Points, in no order, along strands that fork, close into loops and pass close to each other.
Two points are linked if the straight distance between their rows is under 6.82.
muvab: [-2.18 -1.44 -0.42  2.50 -0.09  0.43 -0.70  0.94  0.51 -0.48  0.76 -0.64
  2.63 -0.92 -3.12  0.83 -1.37  0.32 -0.19 -1.04 -0.68 -3.01 -0.10 -1.65
  2.33  0.11 -3.18  3.64 -0.35]
Rop: [-0.11 -0.31 -0.27  0.77 -1.02  0.76 -0.41 -1.20  1.08  0.70 -0.73 -3.52
 -0.47  2.63 -1.55  0.76  0.35  1.13 -0.83  1.32 -2.76 -0.14  2.70 -1.71
 -2.10  0.84 -1.35 -1.28 -0.27]
vemef: [-1.37  0.90  2.35 -1.37  0.71 -0.57 -2.08  0.89 -0.60  0.96  0.09  1.75
 -0.17 -1.23  1.56  0.48 -0.93  1.50 -2.57  0.05  0.78 -0.78  0.76  0.33
 -0.81 -0.37  2.87 -1.59  1.65]
Lezu: [ 2.24 -0.52 -2.73 -0.60 -3.10  2.26  2.55 -1.98 -0.41  0.62  2.00  1.89
 -2.32 -1.09  3.00 -2.09  0.42 -0.13  1.83 -0.47 -1.88  2.02 -5.58 -0.36
  0.62 -2.70  0.28 -1.14 -0.25]
fule: [ 1.46  0.35 -3.57 -0.38 -0.23  1.07 -0.41 -2.36  1.48 -2.77  0.99  1.39
 -4.87 -0.07  2.52  0.27  1.20 -2.71  2.04  1.98 -2.68  2.75 -2.20 -0.56
  0.11 -1.04 -1.47  0.55 -1.21]
dubi: [-1.55  2.05  2.81  0.88  1.30 -0.13 -0.32  1.80 -1.21  3.40 -0.70  0.38
  1.76  2.40 -1.53  2.05 -0.88  1.67 -2.08 -1.15  0.02 -0.16  0.42 -1.22
 -0.49 -0.10  0.29  0.25  1.68]
zupu: [ 2.03 -1.07  0.47 -1.34 -0.54 -0.35  0.33 -0.23  0.00  1.73  0.15 -0.68
 -2.01  1.40 -0.67 -0.34  1.66  2.37 -2.44  0.97  1.97 -1.14  1.62  1.66
 -0.83  0.57  0.81 -2.10  2.05]
Suv: [ 1.78 -1.74 -1.84 -0.29 -1.75  1.47  1.35 -3.25  0.53 -1.31 -2.17  0.19
 -3.41 -0.05  0.35 -1.15 -1.61 -0.14  1.22  0.41 -1.82  1.67  0.32 -0.53
 -1.12  0.59  0.52 -2.49 -2.19]
Vate: [ 0.10 -0.01  1.81  1.60  0.19 -0.23 -1.11  1.76  1.28  2.24  0.56 -4.58
  0.67  2.48 -1.93 -0.74  0.93  1.39 -2.52  0.72  0.17 -2.01  1.98 -0.45
  2.52  1.87 -0.87 -2.65  2.39]
rekov: [ 2.87 -0.90  0.80 -1.27 -3.99  0.26  2.59 -1.76  0.04  0.91 -0.57  0.31
 -3.16 -0.98  0.24 -0.87  0.15 -0.26  2.82 -1.38 -0.11  2.43 -1.53  0.74
  0.87 -1.21  0.38 -0.95 -2.91]
Mida: [ 2.39 -1.28 -0.58 -2.40 -0.96  0.89  2.26 -1.96 -0.33  1.80  0.68  3.30
 -1.23 -2.14  2.87 -1.22  0.20  2.21 -0.53 -1.46 -0.46  0.50 -2.31  0.51
 -1.12 -2.42  2.50 -1.56  1.16]
rim: [-1.48  0.32  1.13  1.94 -1.69 -1.74  0.35  0.48  0.41  1.56  1.22 -1.46
  3.82 -2.07 -2.81  1.47 -1.19  0.25 -0.51 -2.12  0.05  0.68  1.66 -1.38
 -0.13 -1.15 -1.69  0.37  1.54]
lenut: [-0.82  0.83  3.85  2.02  2.04 -0.77 -1.30  3.06  0.17  3.94  0.56 -1.10
  2.53  0.96 -0.80  0.68  0.02  1.39 -2.20 -1.91  0.81 -0.29  2.05 -1.36
  1.14  0.74 -0.05 -1.57  3.10]
nuge: [-0.76  1.10  0.30 -1.24 -1.53  0.04 -1.41 -0.47 -0.79 -0.95 -0.72  2.41
 -0.49 -1.89  1.65  1.34 -0.05 -0.59  0.66  0.64  0.21  0.60 -1.66  1.18
  0.33 -2.80  0.10  1.24 -0.63]
rona: [ 0.61 -0.72  1.58  0.97 -1.54  0.17 -0.23  0.84  0.00 -0.19 -0.13  2.17
  0.98 -1.61 -1.16  2.77 -1.82 -0.06  1.01 -1.48  1.40  1.06  1.12  0.41
  0.18 -0.76 -1.47  1.90 -1.24]
Nored: [-2.96  3.09  2.57 -2.80  1.32 -0.17 -0.95  0.94  1.23  1.39  0.35  1.16
 -0.16  0.05  2.39  0.47  1.24 -0.63 -1.63  0.11 -1.82  0.20 -2.14 -0.36
 -1.40 -2.43  3.49  0.44  0.97]
guno: [-4.05  0.56 -0.10  1.39  2.07 -1.31 -0.72 -0.15  0.95 -3.77  1.58  0.07
 -0.35  0.44 -0.62  0.03 -0.35 -3.45 -0.10  1.13  0.52 -1.49 -0.87 -0.10
  0.10  0.37  0.03  3.93 -0.30]
kozer: [ 2.77 -2.27 -1.30  0.41 -0.36  3.12 -0.22 -1.77 -0.28 -2.97 -0.10  0.74
 -2.18  1.50  1.75  0.74 -0.70  0.72  0.72  1.55 -3.19  0.02  1.96 -2.36
 -0.05  3.58 -1.01  0.98 -1.77]
godu: [-1.89 -0.53  0.02  1.99  1.26 -1.05 -0.16  2.09 -3.11 -0.82  1.18  1.65
  1.91 -0.86 -1.33  0.85 -2.47  2.21 -0.58  0.53  2.46 -1.23  1.05 -0.28
  1.76 -1.49 -0.50  0.74 -1.23]
nit: [-3.27  1.73  2.62  1.79  0.93 -2.68  0.26  1.25 -0.82  0.89  3.09  0.12
  1.44 -1.25 -0.89  1.36 -0.50  0.70 -2.15  0.86 -0.09  0.08  1.55 -0.95
 -1.74 -0.55  1.60 -0.62  1.71]
Luvat: [ 0.34  1.20 -0.40  0.66  2.43 -2.09 -0.26  2.90 -2.45  1.56  0.98 -0.79
  5.42 -2.03 -1.12  0.52 -0.54  1.11  0.23 -1.18  2.21 -0.04  3.95  0.18
  0.86  0.34 -0.56 -1.65  0.92]
Kig: [ 3.62 -2.34 -1.82 -0.87 -1.89  2.61 -1.18 -2.18 -1.67 -0.61  0.35  0.72
 -2.70 -0.48  3.12 -1.58  1.22  0.51  0.49  1.46 -0.62 -0.45 -2.15  0.86
  1.91  1.53 -1.22  0.10 -1.19]
dep: [-0.95  0.27 -2.09  0.74  0.30  0.82 -0.01 -0.74  1.43 -2.90 -2.46  1.21
 -0.87  0.57 -0.93 -0.43 -1.15 -1.91  1.46  1.39 -0.20  1.12 -1.96  0.43
 -2.12  0.80  0.58  0.84 -1.87]
seb: [-5.55  3.02  0.21 -0.34  4.87 -1.91 -0.01  0.72 -0.19 -1.93 -0.08 -1.87
  0.69  1.62 -0.17 -2.08  1.85 -4.01  0.53 -0.05  1.36  1.08 -1.78 -0.69
 -1.04  0.22  0.15  2.70  0.72]
kebe: [ 0.62 -1.71 -0.07  1.31 -1.85  0.96  0.32  0.94  0.76 -1.43  0.21  0.12
  0.93 -0.80 -3.06  1.54 -2.14  0.02  1.47 -0.84  0.42 -0.85  0.24  0.30
  2.94  0.29 -2.58  2.19 -1.76]
Tasuf: [-1.13 -0.15  0.50 -1.80 -0.32  1.60 -2.18 -0.66  1.83 -1.87 -0.63 -0.32
 -2.73  1.67  2.33 -0.71  2.05 -0.71 -0.37  2.97 -1.87 -2.04 -1.53  0.25
 -0.74  0.77 -0.43  1.24 -1.04]
tifu: [ 1.77 -2.03 -2.74  0.13 -0.65  0.51  0.06  1.17  0.30 -0.71  0.26 -3.71
  2.59  0.15 -3.42 -0.58 -0.34  1.64 -0.47  0.07  0.20 -2.00  2.94  0.66
  2.68  1.71 -2.60 -0.71  0.72]
Gul: [-2.24 -1.57  0.02  2.78 -0.19 -1.95 -0.45  1.07  0.56  1.40  2.41 -0.81
  3.90 -2.54 -3.19 -0.60 -0.55  1.49 -0.97 -2.36 -0.34 -1.25  1.04 -2.10
  1.61 -0.02 -2.14 -0.16  3.34]
zuseg: [ 1.65 -1.80 -1.04 -1.18 -2.47  0.85  2.62 -1.51  1.47 -0.01  0.54  2.79
 -2.19 -0.57  0.55 -1.12  0.79  1.27  0.04  0.04  0.33  0.47 -2.03  1.02
 -2.64 -0.60  1.51 -1.39 -0.11]
fovu: [ 1.41  0.18 -1.45  0.18 -0.47  0.83  0.41 -2.87  1.30 -0.95 -1.67  1.91
 -2.89 -0.30 -0.07  0.91 -2.47 -1.82  0.56 -0.63 -0.64  1.18 -1.32  0.16
 -0.45 -0.53  1.56 -0.76 -0.83]
dasot: [-4.42  2.92  0.03 -1.33  2.60 -0.88  0.32  0.92  0.23 -1.74  1.08  1.74
  0.81 -2.00  0.88  0.67  0.24 -3.41  1.36 -0.04  0.40  2.47 -1.04 -0.43
 -2.61 -2.35  2.06  2.43  0.43]
bapa: [ 3.99  0.58 -1.62 -1.61  1.54 -1.52 -0.28 -0.89 -2.02  0.14  0.58  0.62
  2.12 -0.20 -0.16  1.53 -1.09 -1.19  0.35 -2.37  2.80  0.12  1.34  2.00
  1.92  0.48  0.04 -0.38  0.09]
Fezuv: [ 0.68 -1.64 -1.94 -0.26 -1.01  2.71 -0.01 -1.46  1.00 -3.88 -0.10  0.48
 -1.97  0.92  2.32 -0.96  1.91 -0.15  2.25  3.21 -2.83  0.90  0.15 -1.17
 -2.13  2.59 -0.90  0.97 -2.53]
Lam: [ 1.56 -0.33 -0.46 -1.26  0.57  0.91 -1.38 -2.61  0.31 -0.59  0.49 -0.62
 -3.93  4.03  0.85  1.43 -0.69 -0.82 -0.57  0.74 -3.23  1.48 -0.03 -2.54
 -0.91  0.41 -0.37 -0.21 -1.46]
sulir: [ 3.10 -1.57 -1.20 -1.12 -1.19  1.10  1.36 -3.37 -1.64  1.44 -3.42 -0.56
 -2.67 -0.20  0.45 -0.83 -0.63  0.54 -0.45 -1.11 -0.44  0.57  0.46  0.06
 -0.29 -0.14  0.01 -2.08 -0.71]
gete: [ 2.82 -0.89  1.63  0.05 -2.76 -0.59  0.61  1.36 -1.40 -0.26 -1.55  0.71
 -0.07 -0.91 -0.49 -0.47 -0.64  0.86  3.49 -1.78  2.17  1.14  0.03  2.46
  3.39  1.04 -0.49 -0.52 -1.91]
vulo: [ 1.88 -1.31 -3.07 -1.66  0.75  1.24  0.45 -3.91  2.55 -1.10  0.99  1.10
 -3.42  0.22  3.12 -2.54  1.09 -1.83  1.99  0.32 -2.90  1.55 -3.16 -1.03
 -2.61 -1.36  0.07  0.46 -1.16]
valus: [ 1.72 -0.81  0.68 -0.02  0.06  0.28 -0.32  2.16 -1.74  1.17 -1.35  2.00
  1.03 -2.06  0.78  1.06 -0.37  2.18 -0.09 -0.88  3.20  0.86  2.97  1.85
 -0.09  0.69 -0.16 -1.17  1.17]
Pomib: [ 0.73 -1.21 -0.98 -0.86 -0.69  0.67  0.48 -2.83  1.21 -0.83 -0.31 -1.43
 -2.46  1.61 -0.20  0.01  0.03  0.54 -0.34  1.50 -2.24  0.74  2.15 -1.16
 -3.16  1.08  0.20 -1.40 -1.51]
migu: [ 1.43  0.84  0.71 -2.88 -0.36  0.29  1.44  3.00 -3.17  1.37  0.34  2.04
  1.62 -4.32  1.12  1.41 -0.72  2.10  1.90  0.09 -0.40  3.45  0.97  0.76
  0.17 -1.33  2.60 -1.62 -2.28]
sab: [ 2.41 -2.53  0.39  0.64 -1.60  1.37  0.51 -0.22  0.46 -0.07 -1.71  2.02
 -1.06 -1.54  0.80  0.05  0.91  1.60 -0.52 -0.53  2.41 -1.23  1.45  2.22
  0.00  1.47 -0.48  0.25  1.12]
Ladu: [ 5.01 -1.86 -2.87 -0.96  0.42  0.70  1.61 -1.88 -2.61  1.52 -3.03 -1.85
 -0.91  0.99  0.66 -1.40 -0.17 -0.07  0.18 -2.74  1.26  0.61  2.01  0.96
  1.06  1.48 -1.47 -1.41 -0.12]
Tasi: [ 3.81  0.83 -1.81 -1.89  0.54 -0.83  2.28  0.49 -3.56  1.45 -1.33  2.22
  2.38 -1.41  2.53 -0.57  1.52 -0.16  2.59 -2.21  2.92  1.56  1.44  2.33
  0.25  0.90  1.68 -2.43 -0.27]
tet: [ 3.26  0.81  0.77 -0.22  1.76 -0.46 -0.05  1.36 -0.57  3.35 -0.47 -0.72
  0.38  2.06  0.08 -0.08  2.98  2.36 -1.42 -0.53  2.93 -0.67  2.65  1.88
  0.38  0.86  0.69 -1.58  2.89]
dal: [-2.37  0.11  2.66  1.32 -0.42 -0.32 -1.89  0.23  1.73 -0.36  0.86 -1.49
 -0.06  0.54 -0.26  0.46  1.22 -0.36 -1.92  1.63 -0.05 -3.03  0.62  0.36
  0.11  1.43 -1.07  2.03  0.21]
baguk: [ 1.08  0.14  0.33 -2.09 -3.53  0.23  0.38 -0.28  0.30 -0.06 -0.27  2.20
  0.13 -3.13  2.83 -0.70  0.92  0.79  2.50 -0.34  0.05  1.31 -2.45  1.60
  0.15 -3.66  0.22 -0.16 -1.34]
Susuf: [ 0.48 -0.75 -0.01 -0.64  0.30  0.54  0.59 -1.97  2.67  0.78 -1.03  1.92
 -2.29  0.54  1.01 -1.26  1.31  1.09 -0.83  0.18  0.11 -0.76 -0.93  0.44
 -3.54  0.26  1.96 -1.11  0.99]
pap: [ 3.77  0.25 -0.09 -2.61 -0.24  0.51  2.63  0.69 -3.37  2.48 -0.27  2.72
  1.09 -3.66  2.65  0.03  0.83  1.71  2.43 -2.35  0.67  3.28  0.18  1.05
  0.21 -0.68  2.46 -1.74 -0.76]
gada: [-3.07  2.11 -0.11  0.13  1.52 -1.14 -0.47  0.55 -2.47 -0.83  0.28  1.62
 -0.82  0.92 -0.58  1.44 -2.16 -0.66 -1.31  1.63  0.03 -0.42 -1.88 -0.35
  1.08 -2.54  1.49  0.79 -0.02]
kitu: [-2.44  2.27 -0.71 -2.75  1.59  0.22  0.48  0.42  1.14 -0.77  0.69  2.48
  0.89 -1.36  2.51  0.87  0.81 -0.70  0.65  0.13 -1.86  1.59 -2.45 -0.05
 -2.98 -3.43  3.33  1.60  0.99]
Burud: [ 2.21  0.01  0.35 -1.41 -2.98 -0.18  0.38  0.26 -1.22  0.66 -1.36  0.82
  0.97 -1.93  1.27 -1.09  1.62  1.77  2.06  0.35  2.44  0.54 -0.33  2.70
  0.67 -0.32 -0.32 -1.18 -1.72]
gif: [-2.84  0.80  1.22  1.12  1.59 -2.98  0.13  1.66 -3.65  0.64  3.33 -0.18
  2.63 -0.63 -1.22  0.99 -1.93  1.28 -2.34 -0.09  0.70 -0.35  1.02 -1.66
  0.70 -1.85  0.35  0.14  0.26]
viki: [ 0.53  0.00  0.85  0.07 -0.32 -1.08  1.21  0.07  0.32  1.67  1.06 -0.67
  0.08 -0.39 -2.23  1.44 -0.73  1.35 -2.89 -1.19  1.32  0.12  2.57  0.65
 -0.91 -0.17  1.45 -1.53  3.10]
Kozal: [-0.98 -0.71  1.29  1.09  1.56  0.03 -2.12  1.77  0.02  1.47  0.74 -2.22
  2.65  1.60 -1.92  0.33  0.31  1.11 -1.46 -0.49 -0.23 -4.30  0.23 -1.33
  3.57  1.68 -2.60  2.47  0.31]
fatag: [-2.47  2.30 -1.89 -2.81  0.67  0.58  0.38 -0.79  1.95 -1.46 -1.43  0.23
 -0.17  0.15  2.18 -0.82  1.70 -1.74  1.40  1.05 -1.67  0.81 -3.48  0.47
 -2.98 -2.95  1.60  1.03  0.76]
lofa: [ 2.01 -0.69  0.68 -1.88  0.27  0.83 -2.27 -0.77 -0.42  0.22  0.70 -3.00
 -1.68  4.23  0.07  1.17 -0.20  0.07 -1.56  0.78 -1.87 -0.52  0.96 -1.25
  1.66  1.24 -2.02  0.03 -1.49]
Nubab: [ 4.09 -2.02 -1.38 -0.56 -1.43  1.46  0.12 -2.16 -2.24  0.56 -0.21  2.31
 -2.17 -1.90  2.39 -1.66  0.35 -0.08  0.68 -1.43  2.19  0.45 -1.67  1.65
  2.47  0.74 -0.19 -0.84 -0.32]
gosi: [-5.15  2.03  1.37  1.65  4.11 -1.66 -0.88  1.94 -0.92 -0.89  0.08  1.88
  0.42  1.41  0.48  0.06 -1.54 -1.48 -0.72  0.44  0.25 -0.40 -1.03 -1.77
 -1.14 -0.78  1.53  1.86  0.00]
zali: [-5.56  0.99  0.57  2.57  3.21 -3.18  0.53  0.48  0.53 -3.11  1.92 -2.21
  0.97  1.51 -0.34 -2.16  1.11 -3.46 -0.31  0.28  0.56 -1.23 -1.39 -1.34
 -0.55  0.91 -0.64  2.97  0.61]
Reta: [-0.93 -0.86  0.31  0.40 -0.45  1.46 -1.46 -0.40  0.95 -2.42 -0.75 -0.91
 -1.41  0.24  0.23  0.91 -0.41 -0.67 -0.72  2.73 -1.43 -3.37  0.13  0.02
  0.67  2.07 -1.02  2.88 -1.19]
sese: [-1.71  2.07 -2.64 -0.26  2.95 -0.39  0.24 -0.55  0.74 -2.29 -1.53  0.20
  0.15  0.84 -1.75 -1.18 -0.52 -2.79  1.00  1.02  0.82  2.71 -2.73  0.26
 -2.02  0.09  1.85  2.20 -0.80]
rero: [ 1.30  0.68  0.88 -3.05 -0.61 -0.46 -0.07 -0.45 -0.89  1.44  0.76  1.53
  0.22 -2.80  1.73  0.61  0.40  1.99 -1.21  0.13  0.28  0.23  0.22  1.52
 -1.08 -2.26  2.87 -1.47  0.64]
favog: [-4.16  3.01  3.50  3.30  3.05 -1.28 -0.91  2.25  2.88  0.82 -0.34 -0.04
  1.11  1.96 -0.14 -1.48  1.96 -1.52 -0.92  0.97  0.34  0.30 -0.76 -0.98
 -1.96  1.13  1.09  0.15  1.11]
Lanag: [-1.87  1.77  1.38  1.55 -0.32 -1.65  1.14 -0.58  1.71  0.86  0.96 -0.74
  0.24 -0.32 -1.91  0.45 -0.41 -0.08 -2.18  0.79 -0.05 -0.13  1.26  0.25
 -2.75 -0.21  2.67 -1.63  2.03]
mukev: [ 2.75 -1.54 -3.38 -0.45 -0.22 -0.31  0.39  1.19  1.25  0.49 -0.67 -3.47
  3.26 -0.55 -2.51 -1.11  0.50  0.25  0.02 -3.31  1.62 -0.98  3.66  1.66
  2.17  0.71 -1.83 -1.10  2.26]
nimas: [-5.48  2.13  2.89  3.36  4.31 -2.38 -1.07  2.79  0.43  0.09  1.36  0.41
  1.70  0.05  1.16 -0.97  0.53 -1.51 -0.15  0.36  0.11  0.21  0.26 -2.36
 -2.43  0.77  0.76  1.44  0.52]
luk: [-0.58  0.06 -1.78 -0.10 -1.46  1.36  1.67  0.31  1.49 -2.39 -1.21  2.89
 -1.29 -0.18  0.99 -1.53  0.03 -1.09  3.12  1.17 -0.54  1.74 -4.44  0.73
 -1.31 -0.74  1.01  0.23 -1.58]
vog: [-3.12  1.12 -0.89 -0.39  0.57 -0.41 -0.72  0.06  0.70 -3.63 -0.17  2.06
 -1.39 -1.32  0.61  0.82 -0.03 -3.05  1.66  1.75  0.61 -0.18 -1.75  1.10
  0.57 -2.20 -0.43  2.76 -0.45]
Tesub: [-3.66  0.58 -0.10  2.50 -0.33 -1.70  0.57 -0.29  1.07 -0.45  0.85 -1.49
  2.90 -0.61 -3.17  0.34 -2.07 -1.44 -0.62 -1.40 -1.31  0.05 -0.40 -1.98
 -0.92 -0.83 -0.66  0.98  0.94]
pip: [-3.60  0.49  3.80  3.10  0.75 -0.90 -0.92  2.10  2.52  0.16  0.96 -2.78
  0.65  2.33 -0.43 -0.73  1.14 -1.78 -1.59  0.45 -1.18 -2.51 -0.59 -1.90
  1.67  1.83 -1.92  1.95 -0.05]
mamu: [-3.15  0.99  4.09  4.43  1.92 -2.78 -0.64  1.84  0.52  2.16  2.21 -0.65
  2.04 -0.42 -0.64 -0.27  0.21  0.47 -1.28 -0.29 -0.96 -0.36  1.23 -2.63
 -0.81  0.33  0.13 -1.36  3.57]
fomur: [ 0.41 -0.94 -0.20  0.99 -2.44  1.34  0.29  0.65  0.54 -3.01 -0.61  2.86
 -2.52 -0.75  0.25 -0.44 -0.68 -0.86  3.16  1.65  0.13  0.54 -2.99  1.39
  1.99  0.44 -0.38  1.00 -2.40]
gol: [-2.25  1.38  0.03  1.06 -1.72 -1.11  1.21 -0.22 -0.63 -0.87 -0.20 -1.03
  1.27 -0.61 -2.92  1.92 -2.56 -2.02  0.61 -0.62 -0.85  1.32 -0.38 -0.94
  1.11 -2.84 -0.76  1.29 -1.34]
Nuti: [ 1.83 -2.02  1.03  0.76  0.59  1.78 -1.22 -0.61  1.94  0.84 -1.66 -1.79
 -1.88  1.92 -0.17  0.80 -0.20  0.65 -1.86 -0.82 -0.71 -2.98  1.91 -0.48
  0.37  3.01 -0.78  0.48  0.83]
zak: [ 3.08 -3.59 -0.91  0.43 -0.38  2.88  0.57 -1.63  0.74 -1.45 -1.34 -0.33
 -3.13  0.42  0.86  0.27 -0.43  0.86 -0.53 -0.18 -1.43 -2.13  2.34 -0.64
 -0.14  3.69 -1.18  0.40 -0.04]
tiv: [ 1.64  0.23 -0.45 -0.75  0.06 -0.33 -1.60 -0.59 -1.70  0.82 -0.92 -1.58
  1.67  1.10 -1.09  1.14 -0.69  0.45 -1.03 -0.59  1.65 -1.72  0.94  1.16
  1.81  0.67 -0.83 -0.24  0.12]
lagad: [-3.46 -0.13  3.43  3.62  1.63 -1.89 -1.27  2.33  0.04  1.72  2.33 -1.92
  2.19  1.93 -0.85 -0.67  0.45  0.68 -1.79 -0.26  0.00 -3.00 -0.54 -2.53
  2.41  0.23 -2.24  1.34  0.82]
mos: [ 2.55 -0.05 -0.83  0.77  0.53 -1.32  0.86  2.87 -0.75  1.06 -0.52 -0.48
  3.33 -2.11 -0.72  0.64  0.71  1.35  1.21 -2.15  3.55  0.96  4.83  2.28
  0.68 -0.02 -0.58 -1.35  1.62]
gakup: [ 2.64 -0.97 -0.76  0.98  0.42  0.29 -0.89 -0.13  1.21  2.94 -1.26 -3.22
  2.68  0.37 -1.89  0.03  2.17  1.17 -0.59 -2.77  1.55 -1.38  3.62  1.06
  0.92  0.67 -2.03 -0.31  2.94]
lovu: [-1.61  1.72 -0.88 -0.17 -1.13 -0.26  2.31 -0.63  1.65 -0.51 -0.52 -0.11
 -0.12  0.29 -2.03  0.33  0.58 -0.22 -0.57  2.09 -0.76  1.05 -0.64  0.33
 -3.81 -0.73  2.17 -0.71 -0.03]
Rin: [ 1.32 -2.14 -1.74  0.80 -3.26  3.60  0.27 -1.11 -0.13 -2.75 -0.30  1.56
 -2.98 -0.53  2.30 -1.65  0.60 -0.29  2.33  2.16 -1.83  0.54 -2.63 -0.18
  0.84  1.70 -1.34  0.41 -2.42]
zuve: [ 4.11 -1.65 -2.11 -1.59  0.66  0.72 -0.43 -0.70 -1.99  0.85 -0.88 -2.61
 -0.02  3.28 -0.52  0.28 -0.04  1.11 -0.65 -0.70 -0.08 -0.96  1.65  0.00
  1.13  1.78 -1.60 -1.10 -0.18]
gize: [-0.08 -0.13 -1.01  0.80  1.04 -1.57 -0.94  1.30 -0.28  1.13  1.43 -4.79
  3.54  1.28 -2.90 -1.37  0.60  1.38 -1.61  0.14  0.78 -2.95  1.74  0.11
  2.80  1.52 -1.56 -1.78  2.44]
Lega: [-1.50 -0.84  0.39  0.70  0.79 -0.27 -1.68  0.23 -0.05 -0.98  0.50 -2.15
 -0.73  2.59 -1.82  0.31 -2.99 -0.04 -2.56  0.56 -0.99 -2.80 -0.13 -0.93
  2.22  1.59 -0.18 -0.65  0.54]
Tovem: [ 0.47 -0.03  2.00 -1.12 -1.01  0.36  0.81  2.17 -1.70  0.86  0.36  3.68
  0.26 -2.90  0.40  2.47 -1.59  0.82  1.89 -0.69  0.49  3.37  0.60 -0.20
 -0.94 -1.32  0.75 -0.16 -1.80]
tasu: [-3.52  1.50  0.03 -1.39  1.58  0.76 -1.22  0.39  2.19 -1.12 -1.80  0.06
 -0.44  2.14  1.12 -1.12  2.61 -1.60  0.44  2.09 -0.59 -0.70 -2.25  0.51
 -2.53 -0.16  0.18  2.06  0.13]
Kif: [-1.08 -0.43  1.26  1.65 -0.11  0.90 -1.56  0.98  2.55  1.57 -0.25 -4.28
  0.55  3.32 -2.05 -0.14  0.20  0.96 -1.42  0.47 -2.93 -1.36  1.76 -2.52
  0.71  1.90 -1.92 -1.45  0.53]
loz: [-3.32  1.84  0.76  1.01 -1.58 -1.26  2.22  1.17  0.93 -1.06 -0.10  0.74
  1.22 -1.56 -2.26  0.77 -0.97 -0.66  0.97  1.02  0.24  1.68  0.26  0.44
 -1.81 -1.82  1.31  0.31 -1.27]
kapaf: [ 3.13 -1.82 -1.03 -0.10 -3.02  2.55  1.71 -1.72 -1.45  1.90  1.62  2.48
 -1.93 -2.16  2.98 -3.77  0.65  0.41  2.06 -2.43  0.91  1.77 -3.84  0.42
  2.40 -0.77 -0.29 -1.76 -0.65]
ralo: [-1.30  0.86  0.84 -0.47  0.62 -0.22 -1.45  0.11 -0.58 -0.25 -0.33  0.65
 -1.70  2.37 -0.44  0.45 -1.91  0.05 -2.37  1.10  0.11 -1.37 -1.40  0.24
  0.15  0.05  1.95 -0.86  0.81]
dev: [ 3.93 -1.47 -0.92 -0.54 -2.90  0.62  0.93 -0.78 -0.99 -0.89 -0.42 -0.58
 -1.58  0.16 -1.07  0.62 -1.18 -0.42  2.25 -0.43  0.34  1.63 -0.33  1.15
  2.70  0.46 -1.62 -0.67 -2.97]
Rol: [ 2.48 -0.64  0.09 -2.52 -0.97  0.58 -2.80 -2.15 -1.05  0.96 -0.50  0.03
 -1.21  0.50  2.82 -0.80  1.70  0.84 -0.60  0.76  0.54 -1.71 -1.88  1.56
  1.04  0.34 -0.59  0.11 -0.76]
Feb: [-0.21  1.15 -2.45 -3.86  1.59  0.56  0.12 -2.53  2.61 -1.04 -0.01 -0.76
 -2.70  1.47  2.42 -1.09  1.85 -2.63  1.04  0.85 -2.58  1.58 -2.87 -0.86
 -3.01 -2.23  1.00  0.68 -0.50]
Finez: [ 1.85  1.54 -0.49 -1.74  2.22 -1.57 -0.68  1.95 -3.67  0.88  0.50  1.18
  3.60 -2.10  0.43  2.10 -1.56 -0.07  1.27 -0.67  1.92  1.02  2.62  0.87
  1.14 -0.04  0.80 -1.08 -1.11]
gedu: [ 0.49  0.24 -0.13  0.33 -2.70 -0.24  1.01 -1.64  0.30  1.14 -0.87 -3.56
  0.93  0.26 -2.53  1.14  0.32  0.62 -0.85  0.63 -0.27  0.28  1.97  0.07
 -1.07 -0.62 -1.37 -1.18 -0.41]

A fork is a point with three links, a tip a point with one. Leave the first point through the second and follow the links. Name the first fork or tip that comes.
lagad; Kozal => Tasi
rekov; dev => seb
pap; migu => fatag
seb; zali => rekov

A piece is all that can be reached along the links. How many separate loops has the piece of each point below (a circle has one, a figure eight two, a Y none), and how many tips (points with one link)?
muvab => loops 0, tips 4
mos => loops 1, tips 7
vog => loops 0, tips 2
mamu => loops 0, tips 4

A tip is a point with one link. Name the tips that can be reached along the links from each point below, in the order of the rows.
nimas => Susuf, favog, Lega
rim => dubi, godu, Gul, tet
dev => rekov, seb
kebe => fule, Nored, dasot, Tasi
